Points on a hilly landscape, in no order, each with its height.
From any point a ball rolls to the lowest of the 2 points nearest to it. It stops when none of these is lower. Distance is the straight distance between rows; heights are no part of it.
(1268): [134 151 141  93 114  91 153 132  93 137 154 101 160 172 160 131  88 142
 140 117  87 112 117 127 104 138 183 138 148 136 117 101 110 118 127 129
 159 113 163 108 110 112 104 133 130 103 129]  height 328
(1273): [109 175 142 167 101 136 178 104 139 135 194 131 123 180 135  89 127 169
 167  95 123  87 169 151 186 124 104 114 144 138 160 110 131 109 141 122
  91  73 154  87 135 181  73 103 147 133 143]  height 421
(584): [134 103 120 156  96 114 186 104  89 149 154  98 119 104 190 103 141 204
  80 123  88 114 153  92 123  98 124 164  96 180  82 137 114 133 142 152
 152 184 156 127 174 130 118 125  98 135 136]  height 318
(426): [110 124 164 120 100 173 141  94 134 135 116  70  75 130  93 124 119 112
 148 111 159 117 142 133 229 145 149 150  97 124 144 119 173 121 146  70
 123  93 154 156 100 123 161 143 132 126 111]  height 500
(414): [113  48 116 107 157 120 106 142 114 142  72 126  83  97 135 125 148 134
  85 128 133 128 114  92  86  92 120 140 113 139 110 173 119 128 130 142
 154 191 111 146  88  95 196 129 157 136 127]  height 532
(284): [153 168 143 137  71  96 134 131 128 103 121 109 133  81 116  72  88 116
 132 147 207 116 174 146 123 124 105 119 114 104 125 151 122 131 110 165
 177 119 116 110 155 122 111 142  67 149  96]  height 625
(1265): [142  70 126  99 166 129  96 116 127 148 138 111  77 168 129 168 118 164
 120  81  82 117 129 110  65  72 136 118 164 144  76 155 146 133 125 138
 151 120 185 126  58  88 185 120 156 123 123]  height 519
(706): [106 229 129 123 138  92 136 122 167  83 171 166 137 135 154 161  70  90
 134 161 118 138  77 176 107 173 153 101 156 129 143  64 118 103 110 136
 121  92 122 167  85 165  98 107  85 123 159]  height 391
(492): [158 148 129 119 145 113 110 102 112 132 140 152 120 154 123 152 162 176
 149  92 122 132 105 109 144 143 117  82 116 147  68 174 157 133 127 135
 141 142 137 118 135 143 175 112 155 128 113]  height 611
(1278): [134  88  70 109 118  80 146 105  78  98 147 134 107 106 206 184 135 106
 123 151  89 176 135 114  90  99 143 101 129 134 157 136 102 145 130 108
 117 186  54 164 151 105 117 100 140 155 139]  height 286
(1033): [ 94  91 154  99 110  85 162 175 144  94 144  82 121 161 120 124  94  20
 138 133 171 148 137 133 143 161 127 142 133 167 140  95  83  68 109 165
 113 110 111 150 112 185 122 193 131 123 114]  height 266
(230): [106 195 115 170  62 112 116 134 150 106 165 125 104  74 113 126 129 143
 139 144 175 141 101 140 141 129 129 135 120  92 156 137 102 118 143 111
 138  95 149 172 105 150  83 124  85 134 163]  height 156
(1169): [132 161 134 167  86 122 173 180 114 110 135 153 178 134 152  89 120 111
 138 143 134 116 124 117 171 131 160 106 118  95 164 122  69 153 125 100
 113  61  75 107 165 158  60  69 137  84 176]  height 543
(1077): [146 163 137 137 125  63  88  84 159 139 181 161 155  91 158 138  74  90
  97 172 150 159 130 146  50 139 149 107 108  88 136 102 130 120  93 160
 183 132 118 154 118 101  78 150 128 146 125]  height 386
(432): [151 136 166 112 114  84  77 130 131  95 141 133 138 160  83 164  89  98
 169 143 113 124  90 113 102 116 133  63 167 117 124 141 140 139 128 144
 142  76 137 139 123 122 166 143 138 130 106]  height 585
(91): [ 93 112 126 197 153 169 102 110 158 157 141 118 118 117 147  99 217 175
 122 175 165 107 158 134 183 164  89 204  48 144 160 138 143 133 146 171
  88 131 101 131 195 137 137  99 178 119 116]  height 319
(677): [112 104 123  92 181 162  99 157 166 185  62 151 141 143  82 133 118 114
 126  73 155 113  86 153  97 125 103 133 170 144  83 119 129 118 128 156
 160 139 183  96  64 146 174 164 133 106 128]  height 375
(1062): [125 120 134 201 112 118 152 138 133 138 164 114 160 167 151  83 107 142
 109 130  99 124 184 124 159 118 131 125 136 127 157  81 113 107 139 108
  84  89 131 124 153 157  29 126 128 108 128]  height 453
(170): [165 170 101 173 178 155  88 156 139 137 112 137 158 169 149 117 170 178
 137 110 132 136 180 146  97 116  61  96 139 105 117 110 161 128 107 137
 118 141 138 110 170 136  95 139 112 150 133]  height 562
(5): [145  92 118 115 147 111 125 183 102 134  90  90 157 163 105 137  98  62
 112 122 119 146 163 101 140 136 162 114 156 152 129 124 118 118 121  80
 173 100 127 169 132  92 136 173  91  97  72]  height 475
(772): [170 135 130  79 139 101 109 133 116 132  78 110  90 135 125 184 127 193
 192 156 120 137  93 115  67  95 123 118 141 129 138 134 121 161 128 149
 127 116 122 125 182  68 175 121 120 125 142]  height 255
(956): [163 149 115 133 122 123 141 179 126 123  69  88 149 105 139 115 104  78
 119 177 192 183 166 137 146 164 126 119  91 125 153 113  88 134  95 127
 128  90  83 155 156 125 105 109  82 102 119]  height 502
(825): [130 211 144 163 138 127 115  86 178  90 149 205 177 151 118 134  86 114
 143 132 136 147 116 169 115 123 107  43 125  94 133  74 177 154 114 127
  90  96 100 114 117 185  95  60  95 132 161]  height 429
(903): [168 107  83 141  78  85 136 128 124 120 162 105 118  72 116 143  95  93
  91 161 152 185 169 124  98 103 123  94 112 142 120 157 102 118 129 150
 152 124 136 176 121 123 128 170  76 138  85]  height 409
(701): [129 146 124 118 111 151 136 145 127 125 114  93  70 138 114 134 146 144
 133  79 159 101 143 184 133 135 123 163 142 102 156 120  99 114 111  82
 137 100 161 130  52 126 140 157 129 159 199]  height 161
(941): [164 162 111 120 148 181 117 118 117 145  76 169 121 133 167 152 128 161
 115 121  93  77 156 105 121 129 130  87 110 100 116  99 137 150 115  44
 144 116 134 109 165  48 122  88 149 141 167]  height 246
(623): [142 115 145 113  84 142 178 101 100 152 103 125  90  99 164 120 145 202
 132 120  92  73 130  82  98  86 137 166  96 135 108 136 137 155 132 120
 156 188 146 107 163  82 132 124 132 162 171]  height 365
(756): [147 175 143 103 110 135 176 101  98 138 136  92 103 161 109 101 116 154
 134  78 153  97 153 143 199 174 159 128 109 158  96 128 145 110 133  96
 149 102 169 136 100 150 162 136 115 129 145]  height 531
(294): [103  83 121 150 140 121 119  80 140 100 164 158 113 126 160 165 174 178
 122 111  75 129 100 101 127 113 142  86 104 111 141 154 137 177 159 101
  87 160  94 129 151 120 132  71 142 122 150]  height 419
(353): [101 123 162 174 125  99  87 103 121  92 140  90  89 130 159 111 199 218
 100 148  85  94 150 131  74 118 127 173  98 114 125 146 148 153 110 152
 151 193 110 126 137  97 130 132 143 178 132]  height 381
(512): [115 104 130  62 154 182 201 154 125 158 108 129 158 144  88  98 108  92
 153  96 134 122 120 111 185 126 125 143 168 137 139 110 132 116 158 112
  97 103 127  53 126 139 111 118 139 102 108]  height 467
(858): [134 170 134 149 121 121  84 132 141  60 165 199 150 147  87 143 129  81
 143 148 120 122 105 118 150 129 127  60 150  98 158 170 136 146 128 109
  95  65 104 146 152 164 122 126 122 121  94]  height 572
(650): [146 176 136 109 141  92 111 171  92  94 111 107 181 167 125 118 113  83
 150 129  86 140 145 126 149 173 126  76 145  91 132 112 161 134 113  74
 134 143  67 139 158  83 114 150 121 149  85]  height 507
(515): [152 117 126 165 150 164 141 179 102 107  85 106 181 140 149  53 118 150
 101 166  91  91 213 104 128 109 134 151 138  98 149  97 132 167 123 108
 111  90 105 104 175  83  53 129 101  89 132]  height 462
(8): [149  70 134 151 127 124 114 147  91 106 103  77  92 114 134 139 187 194
 108 157  99 154 163  96 116 105 132 177  92 127 120 179 118 166 112 144
  90 194 121 136 146 115 146 132 158 157 147]  height 329
(1165): [129 149 149 102 118  74 120 186  90 101 136 109 178 163  93 138  87  56
 158 112  89 122 112 107 142 149 151  98 199 120 126 117 120 111 127 113
 167 136 131 163 152 100 121 211 103 135  67]  height 493
(1358): [132 125 103  88 151 102 123 197 130  69 125 157 135 126  96 167 111  30
 107 131 120 155  81 127 102 130 103  61 183 138 116 145  89 106 121 112
 135 120 103 162  65 151 172 154  81 140 128]  height 598
(624): [147 133  72 110  67  83 143 120  90  96 183 144 109 105 165 213  99  75
 154 171 104 181 119 126  94 107 151  92 143 132 155 145  72 104 122 148
 132 161 105 161 147 111 106 146 119 185 111]  height 325
(1005): [147 121 125 135 167 120 145 186  72 112  94  87 164 162 133  94 131 116
  90 126  99 105 175 126 147 121 144 168 165 136 128 103 126 115 124  77
 137 121 116 127 149  85  80 157  97  79 108]  height 449
(146): [137  89 130 129 145 195 132 143 101 148 101 120 117 116  91  87 150 127
 127 150 113  74 173  76 156 105 162 218 163 129 130 160 135 150 140 117
 123 123 161 105 156  95 113 180 143 122  64]  height 369
(668): [164 147 113 180 169 205  95 114 137 142 135 163 161 123 106  93 147 194
  85 151  76 115 134 112 136 108 142 150 124 123 113 143 173 175 144  82
  95 104 176 121 115 132  91 104 122  82 122]  height 371
(1092): [149 166 122 150 127 165  99 105 104 121 109 172 109 130 143 111 183 204
 159 141 144 102 148 103 111 112  77 113  91  97 115 176 146 165 129 161
 130 137 104  93 221 111 140  99 135 152 132]  height 114
(505): [142  68 111 163 119 178 120 150 173 204 100 109 106 115 120 133 141 107
  67  84 147 129 137 146 143 133 116 141 121 157 113 113 103 104 147 106
 123 126 212 150  64 140 154 162 152 128 166]  height 340
(761): [167 183 137  92  92  88 136 106  91 118  81  76 128 101 104 125  72 110
 165 167 142 131 141 117 127 132 154 105 134 114 132 126 142 140 111 142
 188 108 125 137 176  79 155 143  92 147  81]  height 601
(266): [129 144 123 123 125 128  75 110 163 148 108 170 119  54 113 122  90 101
  94 174 170 133 119 144  70 139 135 121 104  89 141 133 136 137 118 145
 174 130 123 122 110  97 117 109 115 132 125]  height 341
(787): [144  99 118  85  85  93 173 112  70 130 136 132 136 112 175 190  98 139
 158 127  64 160 111  87 150  88 161  96 138 147 138 111 103 155 147 112
 109 182  94 135 193  90 117  97 149 153 146]  height 247
(1018): [160 178 125 158 151 138 131 144 109 151 129 114 140 165 149  97 198 213
 141  84 123 136 147 121 130 151  88 123 131 161  81 147 140 127 108 143
 137 163 150 100 156 155 135 122 129 140 138]  height 590
(244): [ 93 142 152 154 115  99 115  70 194 129 150 157  94 106 159 170 122 129
 131 130 130 153  69 154 117 149 137  75  97 110 132  94 153 140 152 130
 115 119 143 166  97 164 139  77 121 128 174]  height 484
(1320): [132 123 153 106 103  54 143  78 116 104 148 149 175  95 177 102  66 108
  90 151  96 143 119 132  76 117 158 104 114 106 120 110 151 141 101 144
 163 178  62 127 129  76  84 115 125 132 109]  height 424
(371): [134 191  97 105 148  88 187 155  97  83 166 123 174 167 146  95 113  87
 168 140 136 152 160 133 171 178 121 127 168 156 146 112 109  67  91 146
 107 106  75 105 142 179  92 127 117 130  99]  height 394
(118): [149 101 143  94 106 144 143 140  93 120  86 131 165 111 126 150 121 142
 164 155  88 141 106  70 129  96 173 137 113 101 127 156 115 182 133 115
  88 160  93  98 175  92 136 104 154 121 136]  height 197
(102): [128 149 156  80  80 113 170 104  56 131 110  81 108 134 112 125  71 105
 191 127 127 122 153  99 168 151 213 152 111 145 113 125 117 104 115 131
 166 112 142 125 166  73 174 146 153 144  89]  height 580
(1340): [132 117 162 107 108 134 178 138 113 157  44 123  89 104 204  99 136 187
 111 107 148  85 128 125  70 113 108 142  87 160  85 129 134 140 113 183
 194 172 143  89 158  88 145 109 123 137 173]  height 406
(803): [ 56 156 147  97 102  63 146 109 148  51 180 122 106  93 147 141 115  83
 167 153 123 156  69 161 125 157 146 136 132 124 166 116 117 102 136 158
 100 152  72 160  99 179 135 128 111 166 135]  height 622
(672): [100 192  84 125 145 137 167 175 143  92 143 148 166 106 129 113 130  66
 154 168 162 165 116 148 161 172  93 159 145 119 147 110 104  69 114 137
  88 142  87 149 120 177  91 138  89 147 106]  height 358
(80): [176  84 138  98 129 127 107 138  81  89 117  77 116 111 104 160 143 182
 147 153  65 145 147  88 106  76 154 155 147 114 113 186 142 182 129 115
 108 155 123 128 126  75 155 146 137 148 102]  height 263
(169): [197 114 104 137 107 134 116 152 108 115 106 142 123 101 117 146 125  88
  88 145 180 144 188 112 131 141 140 107 106 142 131 179  79 125 104 129
 152  71 116 148 148 122 137 136 102 109 106]  height 461
(1070): [ 92  84 111 104 110 108 157 170  91 146 160 109 136 131 129 122 104  47
 114 121 151  98 120 126 154 145 153 175 147 165 131 143  41  57 124 157
 161  90 148 133 108 144 116 187 138 110 111]  height 223
(398): [150 156 108 133 178 111 159 200  95 118 147 102 197 167 130  91 131 116
 142 134 120 143 147 118 176 161 132 138 180 158 116 132 119 113 125 119
 121 101 125 131 165 145  89 143 103  90  88]  height 423
(789): [114  58 163 135 155 174 107 110 132 147  91 100 128 156  97  75 144 109
 124 115 122 103 187  92 169 115 124 190 132 133 112 144 198 118 140 147
 145 155 135 108 150  92 148 186 151 131  38]  height 403
(1271): [123 128 147 121 105 126 112 121 149 129 110  47  83  78  97 149 144 143
 125 125 178 181 104 156 138 150 129 155 100 131 127 159 141 131 128 130
 130 138 164 184  45 144 182 146 128 153 157]  height 397
(778): [ 78 131 154 164 151 127 113 139 155 143 149 151 169 141 144 136 189 159
 153 132 118 111  64 125 160 154 158 178 111  89 151 100 121 135 139 107
  92 138  86 137 164 147 100 108 181  87 159]  height 374
(1158): [ 84 111 115  95 140  79 192 144 103 113 112 159 169  96 167  68  81  98
 113 129 132  96 119 153  94  97  85 150 161 144 140  84 140  81 135 179
 176 162  82  97 157 112  62 138 104 106 124]  height 497
(1166): [ 92 116  77 131 127 138 158 100 113 109 194 135 121 142 104 101 184 143
 121  97 141 121 154 149 168 123  76 161 167 184 123 172 123 104 160 164
 110 169 126  96 130 185 149 165 116 157  70]  height 393
(298): [ 90 128 119 131 168 124 118 158 166 102 149 147 168 144  98  99 138 118
 149 133 125 132 108 149 112  90  83 156 180  94 160  95 158 123 146 173
  73 131 114 109 146 160  82 144 101  92  95]  height 398
(809): [ 90 130 120 144 179 150 113  95 152 118 136 103  79 151 120 105 185 144
 139 149 166  98 161 165 177 144  91 213 109 151 189 133 146 124 135 140
  81 102 101  98 139 144 138 107 157 122 112]  height 359
(1182): [105 151 139 134 142 117 129 133 143 158  88 164 129 109 179 100 127 155
  97 113 154 125  92 160  53 105  86  92 120 129  84 101 149 134 137 169
 207 176 123 113 147 122 113 111  99 130 159]  height 446
(236): [119 101  97 115 137 123 113 105 124 123 177 133 145  97 100 101 163 138
  94 144 156 137 134 170 107 132 114 199 137 170 113 197 112 109 120 191
 113 175 128 114  72 154 141 162 155 153  84]  height 339
(68): [103  97 154 116 135  90 147 110 125 159 131 135 122 139 179 118 116 154
 123 111  78 101  74 106 119 133 166 130 109 147  98 106 131 110 135 111
 169 134 136 132 120 111 145  96 158 103 137]  height 300
(1058): [183 110 137 117 145 158  96 120 149 161  86  92 132 161  95 153 131  80
 135 112 152 190 168 146 154 178 121 107 142 153 123 108 167 118  94 135
 104 129 156 149  98 151 145 147 135 138 114]  height 477
(693): [118  55 166 140  99 103 122 118 120 151 173  93 139 106 114  93 139 129
  95 118 152 163 147 134 124 162 156 180  99 170 105 167  98 116 113 191
 116 179 155 110  99 168 134 167 178 141 113]  height 262
(531): [111  60 114 136 122 168 140 157 153 182 107  76 126 130  97 102 119  92
 103 112 170 131 154 156 171 120 114 189 144 158 140 112 109 106 168 130
 117 134 168 131  98 146 117 181 119 144 107]  height 264
(239): [130 104 141 107 130 143 133 151 142 162  93 136 158 152 118 112 121 152
 127  78 116 105  89 104 108  81  97  83 166 130  72 128 152 127 165 143
 148 144 173 105 138 138 150 150  94  96 119]  height 418
(85): [103 167 117 161 149 159 158 130 150 137 149 202 151 178 125  96 148 146
 152  97 138  89 119 130 162 113  67  87 141 124 147  92 125 123 163 147
  94  89 112  77 186 195  88  90 124 112 176]  height 392
(1439): [123  82 150 140  90 197 116 139 143 183  92 107 144  93  76  98 121  86
 122 135 171  91 173 126 169 105 164 215 165 113 141 131 111 130 169 130
 151 122 199 119 128 103 101 206 125 131  94]  height 327
(29): [ 91  54 149  93  98 124 148 156  98 139 147  75 149 122  95 113  87  84
 126 100 145 139 119 118 150 136 184 183 115 169 115 174  68 103 128 140
 129 138 162 147  65 160 159 171 150 131 116]  height 171
(799): [137  82 166 107 124  90 123 149 111 131 125 101 149 159 117  90  78 128
  75  98 102  94 160 142  84 137 190 145 151 130  96 136 132 136 100 134
 189 112 168 133  57  95 134 164 121 101 123]  height 367
(1132): [168 142 141 123 120 137  97 111 149 146  82 102  74 120  94 167 127 174
 153 134 158 147 117 145  98 130 121 129 119 123 124 126 146 139 112 138
 131  96 155 145 114 117 182 126 114 120 147]  height 320
(1188): [138 174 131  94 111  41 158  97  84  74 163 170 156 145 189 131  75  84
 129 137  88 118 103 124 129 149 171  63 160 139 133 115 142 122 120 120
 152 149  46 135 151 108 107 115 119 157 121]  height 445
(253): [ 83 137 147 119 130  69 112  90 143  72 163 157 119 115 124 136 158 132
 163 144 127 134  78 133 109 131 125 120 133 118 150 170 134 146 127 173
 104 157  62 111 130 177 160  90 140 139 132]  height 609
(1313): [138 166 122  92 162 147  97 117 163 113 150 171 104 187  88 178 112 130
 174  91 126 126 119 164  72  94  73  75 194 139 131 101 153 124 135 160
 106  84 189  94 107 154 146 132 100 119 155]  height 574
(100): [109 116 134 120 125  93 146 155 173  80 128 133 124 114 114 118 110  45
 122 165 181 150 140 142 127 152  73 136 131 123 149 114 124 104 105 183
 101 135  68 142 111 173 123 157  94 132 105]  height 313
(1175): [ 71  99  95 178 149 117  78  80 146 146 154 169 140  86 169 144 164 127
 102 143 128 150 116 136 101 120  96 144 101  79 145 103 146 126 149 149
 121 201  60 143 154 124 101 116 145 155 127]  height 447
(363): [100  73 147 164 161 169 117 143 142 136 120 164 161 135 169 126 170 171
  99 142  70  98  97 100 131 102 130 146  81  87 136 111 155 175 147 104
  87 134  83 121 171 111 101  71 165  87 161]  height 396
(203): [129 148 149  71 145  69 168  98 116  59 171 135 141 150 148 123  69 123
 156 142  72 145 109 127 136 127 140  70 141 135 136 126 166 150 135 125
 101 119  78 115 121 118 136  72  89 120 105]  height 460
(890): [ 84 147 169 129  96 107 137 113 177 134 117  87  80  87 127 156 131  97
 146 139 168 185  71 139 159 183 135 115  64 106 148  74 122 106 137 103
  94 137 113 178 104 157 148  87 129 137 184]  height 511
(1112): [122 137 148  64 188 146 143 150 133 120 135 160 151 192 129 120 105 104
 148  83 107 114 133 138 118 123 116 101 165 131 132  88 159 133 128 100
  98  86 128  39 108 134 109  87 135 104 133]  height 487
(795): [144 123 109 107 203 141 107 156 145 164  71 141 162 141  93 126 129  88
 140 124 146 154 127 123 132 161 102 130 153 142 110  97 152 109 121 141
 129 132 133 114 136 132 160 133 120  94  81]  height 422
(212): [116 143  96 128  87 111 141  76 110 128 181 139 112 121  97 111 124 145
 137  99 131 112 138 130 150 103 103 140 168 151  97 141 153 101 156 185
 152 149 178 111 150 139 134 185 109 157  66]  height 427
(104): [ 97  61 130 132  99  94 114 115  91 147 156 115  87  99 114 174 145 147
 153 134  90 126 134  70 153  93 172 146 105 164 123 152  70 103 145 147
 151 151 151 148 167 116 191 146 194 145  75]  height 634
(1333): [111 108 141 120 117  84 113 106  99 117 198 146 123 129 115 167 152 155
 152 110  98 101  85  83 152 125 165 126 128 168  83 209  94 133 137 140
 153 116 144 133 146 139 201 126 152 103  82]  height 624
(1045): [101  77 110 143 128 151 107 119 138 164 120 142 120  56 167 125 149 104
  86 172 129 133 139 113 116 131 148 204  91 103 160 102 113 121 133 123
 118 180  98 127 128  85  84 116 167 148 140]  height 473
(951): [119 119 124 116  64  44 154 132 105 115 162 109 136  88 151 169  57  58
 145 177 138 166 119 118  97 132 138 104 134 151 141 106  68  86 113 182
 160 123 116 172 146 109 115 171 100 139  96]  height 360
(1298): [181 169 124 141 146 161 103 152 167 142  67 102 166 117  96 127 111  49
 119 143 211 178 196 173 135 185  99  85 133 140 144  99 128 135  82 130
 133  91 144 156 103 168 118 140  81 113 119]  height 545
(1088): [124 141 125  65 161 139 149 118 140  87 135 159 118 152 116 161 101 116
 176 103  87 142  66 126 114 115 127  97 152 114 137 116 150 145 141  88
  73 120  97  92  98 127 152  75 130 109 152]  height 476
(1449): [101 182 113 125 103 156 120 147 149 113 108  98 104  97  68 118 124 100
 141 125 218 115 130 175 147 132 102 160 142 104 170 130 110 108 139 116
 141  98 145 146  92 142 128 147  86 152 154]  height 56
(527): [100 111 138 103 107 143 180 134 139 120 124 135 148 131  70 105 102 108
 154  60 121 109  95 106 190  97 110  97 159 104 107 126 153 121 181 111
  97 128 155 109 121 160 145 135  95 111 113]  height 444
(1160): [178 130 126 154 129 175 143 117 121 117 107  96  94 147 123 129 162 174
 125 125 136 128 188 127 184 127  97 123  71 135 146 158 139 176 108  77
  73  82 121 139 140 122 143  75 113  96 169]  height 486
(97): [136 184 128  80 115 157 156 119  93 160 102 103 135 137  94 113  92  93
 156 112 165  98 145 120 179 176 187 153 156 129 110 130 106 111 120 116
 184  67 185 123 124 107 154 170 104 114 100]  height 559
(810): [ 90 211 133 208  92 104 123  96 154  96 207 126 143 122 137 124 176 196
 138 127 124 125 114 147 172 133 136 119 107 106 161 142 124 145 139  91
 122 120 115 164 144 186 100  99 108 122 159]  height 224
(343): [136  91 135 145 148 151 105 110 132 121 108 115 102 158 107  97 149 117
 106 114 144 108 186 137 113 120  64 123 116 131 108 147 184 117 109 169
 156 146 131 115 131 117 154 152 133 160  74]  height 442
(195): [136 212  69 124 129 128 117 132 141 137 132 146 119 108 145 174  86 104
 108 140 135 157 101 178  82 135 145 106 148 118 139  66  99  84 122  99
 148  90 165 170  77 125 104 139  84 136 155]  height 354
(346): [143 115  97 149 173 157 111 134 144 169 143 203 195 129 136 116 119 128
  72 128  98 114 115 131 116 126 136 102 122 117 109 114 124 126 129 100
 107 114 136  96 135 139  67  96 135  93 130]  height 316
(754): [132 119 187 100 122  50  70 112 141  84 164 137 135 153 117 183 111 130
 181 162  93 160  49 107 112 129 156  79 136 119 137 177 140 178 137 163
 111 136  77 143 129 134 194 106 181 124 125]  height 597
(852): [175 151 100  99 100 121 147 162  85 125 107  90  84 153 130 169 108 121
 127  88 130 129 145 147 105 138 150  96 151 125 133 113  93 124 108  88
 160 121 145 140 103 115 154 150 102 157 187]  height 235
(570): [120 143 151 116  83 111 151 167 125 127  85  73 130  63 133 153 105 105
 135 162 186 182  91 108 153 158 152 132  71 116 150 122  96 127 135 107
 120 130 109 185 140 115 135 104  94 116 149]  height 537
(973): [138 107 101 162 130 175 137 124 132 117 163 124 119 140 117 144 195 184
 122 113  96 142 146 119 172 124 111 131 101 137 146 156 124 155 130 100
  60 121 127 116 124 150 113  98 172 109 154]  height 450
(541): [111  49 113 119 140 152 136 136 124 170  91 110  82  44 155 146 129 137
  94 153 130 139 108  99 101 109 160 204  90 153 129 141  88 112 122 116
 132 173 125 154  86  93 143  96 175 124 157]  height 503
(1056): [160 164 117 175 164 128  66 154 124 128  86 128 190 139 124 126 126 116
 116 151 102 154 156 143 115 147 111  95 129  73 134  78 163 144 115 120
 118 139  96 149 178  91  87 136  94 130 103]  height 529
(925): [133 198 104 162 154 184 109 102 160 166 158 223 172 146 111 127 122 138
 121 136 145  90 102 146 107 122 118  92 156 119 134  83 126 111 142 119
 130  90 172  95 170 164  82 107 128 101 147]  height 357
(618): [145 104 128 143 106 162 197 140 127 127 111 136 123 125 121  94 126 137
 109 139 159 112 136 118 173 127 116 121  91 132 148 127  95 161 131  94
  83  59 113  98 153 153  94  60 113  92 173]  height 521
(1365): [ 78 123 131 102 101 141 151  71 133 112 140  47  76  83  89 127 115 129
 151 147 152 155 111 160 183 135 148 185 111 151 149 143 155 104 154 119
 105 137 148 158  63 139 178 129 127 145  85]  height 459
(1401): [115 123 145 127 115  95 157 131 124 147 116 167 177 111 215  59 103 178
 108 130 112  88 120 139  53  92  98 128 138 146  87 111 119 132 126 196
 190 166 112  77 175 120  68 112 105 114 135]  height 474
(1308): [180 165 146 113 112 147 105 102 129 113  91 132  86 167 142 146 155 210
 175 119 138 117 114 139  66  91  89  73 110 114 104 170 154 183 110 170
 162 115 140  86 187  90 163 115 112 159 150]  height 191
(510): [143 143 127 117 116 149  89  73 137 163  89 187  88  96 135 141  99 159
 116 151 123  87 122 109  78 106 151  94 103 107 115 136 141 145 123 113
 189 107 143 116 143  67 152  90 142 135 146]  height 292
(1252): [155 117 130  96 163 146  86 116 144 122 138 144 100 156 105 173 142 145
 143  68  95 164  94 144  53  93  84  80 176 120 111 148 180 159 114 151
 114 138 177 104  55 141 175 134 142 159 157]  height 549
(1321): [ 99  78 128 172 123 111 158 129 109 149 156 142 129 109 182 105 143 138
  70 109 107 117 132 119 139 138 122 125  93 146 106 137 119 120 147 114
 145 145 110 131 140 146 114 111 147 118 132]  height 269
(752): [136 174 158 161 135 115  79  91 179 109 132 198 142 139 110 159  80 132
 106 151 124 132  93 167  75 114 148  48 115  85 131 106 171 169 130 102
 126  71 151 140  98 145 122  80 121  99 158]  height 457
(379): [ 91  58 126 158 199 150 120 119 146 122 126 118 125 178 152  77 163 146
 102 140 114 115 170 142 137 133  83 167 101 148 159 116 187 127 131 144
  89 122  83  94 151 152 113 103 152 101  94]  height 395
(283): [140 180 107 152  91 150 136 177 121  94 152 207 180 139 112 131 131  82
 144 123 144 122 123 123 143 137 126  67 141 101 155 131  76 145 129  97
  94  96 102 108 137 189  75 117 130 128 172]  height 558
(1285): [169 158 114 133 131 184 143 169 119 165 131 100 136 122 103 150 173 197
 130 128 107 102 115 113 160 139 162 190 118 136 107 155  82 138 113  64
 116  94 202 151 108 107 133 160 150  84 164]  height 498
(1192): [118 104  93  98 130 166 114 188 129 119 126 143 128 130 102 180 134  41
 130  96 129 164  71 117 138 126 139  99 172 118 121 149  86  91 122  90
 127 144 152 172  24 155 172 146 149 136 137]  height 584
(336): [146 192 103 110  74 111 160  98 114 136 136 110  79 108 168 182  92 121
 141 125 135 178 121 160 109 155 158 110 131 103 152  81  99  99 113 113
 129 131 150 149  81 111 125 116 116 183 186]  height 298
(670): [135 129 119 146 144  97  61  76 131 117 152 162 129 122 174 144 160 168
 108 155 106 147 117 142  58 128 164 151 122  95 113 146 146 151  92 136
 148 181  82 138 141  99 106 113 162 148 142]  height 417
(151): [ 91 111 178  89 126 118 136 142 155 170  80 118 105 135 116 154 113 123
 160  83 145  83  61 124 119 134 146 123 108 121  98 102 117 109 131 119
 166 147 143 117  98 110 196 132 182 112 166]  height 330
(1038): [ 70 127 114 207 128 121 121  83 166 127 185 113 112 107 166 107 192 168
 110 149 145 121 135 160 203 153 120 148  69 149 168 141 126 130 158 125
  92 133  91 145 156 184  95  71 136 129 158]  height 273
(1274): [173 163 110 172 129 207  93  91 128 130  95 173  81 142 118 151 188 192
 118 128 117  82 162 108 106 106  94 105  94  86 127 143 162 177 113  81
 117 123 119 107 176  78 141 112 138 171 173]  height 189
(89): [182  93 118 156 159 203 101 136 138 204  95 132 112 150 131 134 176 144
  73  97 119 115 174 109 115 163 108 147 104 158  93 141 137 131 105 112
 133 155 191 117 101 115 140 163 179 144 170]  height 410
(1014): [ 48 136 167 124 143 125 106 135 163 151 113 181 126 108 112 138 156 113
 157 106 142  98  29 122 140 138 129 140 119  85 124 102 126 111 149 102
 133 155 106 126 132 144 157 124 179 118 166]  height 353
(549): [144  97 136 184 156 163 123 133 120 161 133 132 155 164 156  73 149 149
 105 156  94  94 203 102 139 132 109 161 101 130 136  90 153 138 116 159
  92 104 125  95 198 119  59 114 155 122 105]  height 428
(1381): [117 102 133 130 147 121 156 161 173 144 111  87 147 134  92  60 130 137
 119 129 173 139 145 179 124 103  78 182 145 148 146 115 140 144 153 179
  98 136 139  97 108 166 108 140  80 104 122]  height 344
(249): [129  45 139 137 144 136  88  96 157 151 114  74  58 161 124 137 147 153
  97 125 114 106 181 128  93  87 103 164 135 170 108 151 157 132 138 156
 145 126 171 161  98 109 167 166 143 129  95]  height 485
(808): [128 150 124 112 128 176 134 105 123 128 172 124 105 170 104 182 142 115
 176  86 104 138 113 110 205 155 129 114 129 141 138 139 145 105 145  50
  98 100 167 142  93 144 166 135 149 122  97]  height 526
(447): [154 142 118 144 123 187 104 113 127 168 118 140 108  86 124 124 167 191
  92 125 125  98 126 115 144 134 153 180 104 130 101 160 125 132 120  88
 135 150 175 142  92  97 143 143 158 148 143]  height 463
(574): [118  58  99 102 170 137 100 137 132 136 102 119  88 118 112 144 125  57
  99 107 138 172 117 118  95 103 119  90 158 135 107 140 136 105 123 121
 127 168 125 149  23 109 183 143 165 156 110]  height 561

Where does a ball stop that starts at each point below?
(102): (1092)
(1358): (118)
(244): (1449)
(1192): (118)
(1088): (1092)
(253): (1321)
(1165): (29)

Call two points neighbours if one is among the 2 nearest of the other. Go from one point of each pair to the other, from neighbour to neighbour, staying as low as possible. Name the highest point that can't be avoided.
(531) and (118): (570)
(1092) and (677): (1112)
(29) and (531): (298)
(1449) and (29): (515)
(346) and (1449): (1062)

Write out the way that a ball takes from each point below.
(761): (102), (97), (756), (426), (1365), (1271), (1132), (772), (1308), (1092)
(570): (956), (169), (903), (951), (624), (1278), (787), (118)
(890): (244), (752), (825), (706), (195), (336), (852), (701), (1449)
(1333): (492), (1018), (170), (1056), (650), (1165), (5), (1005), (398), (371), (672), (100), (1033), (1070), (29)
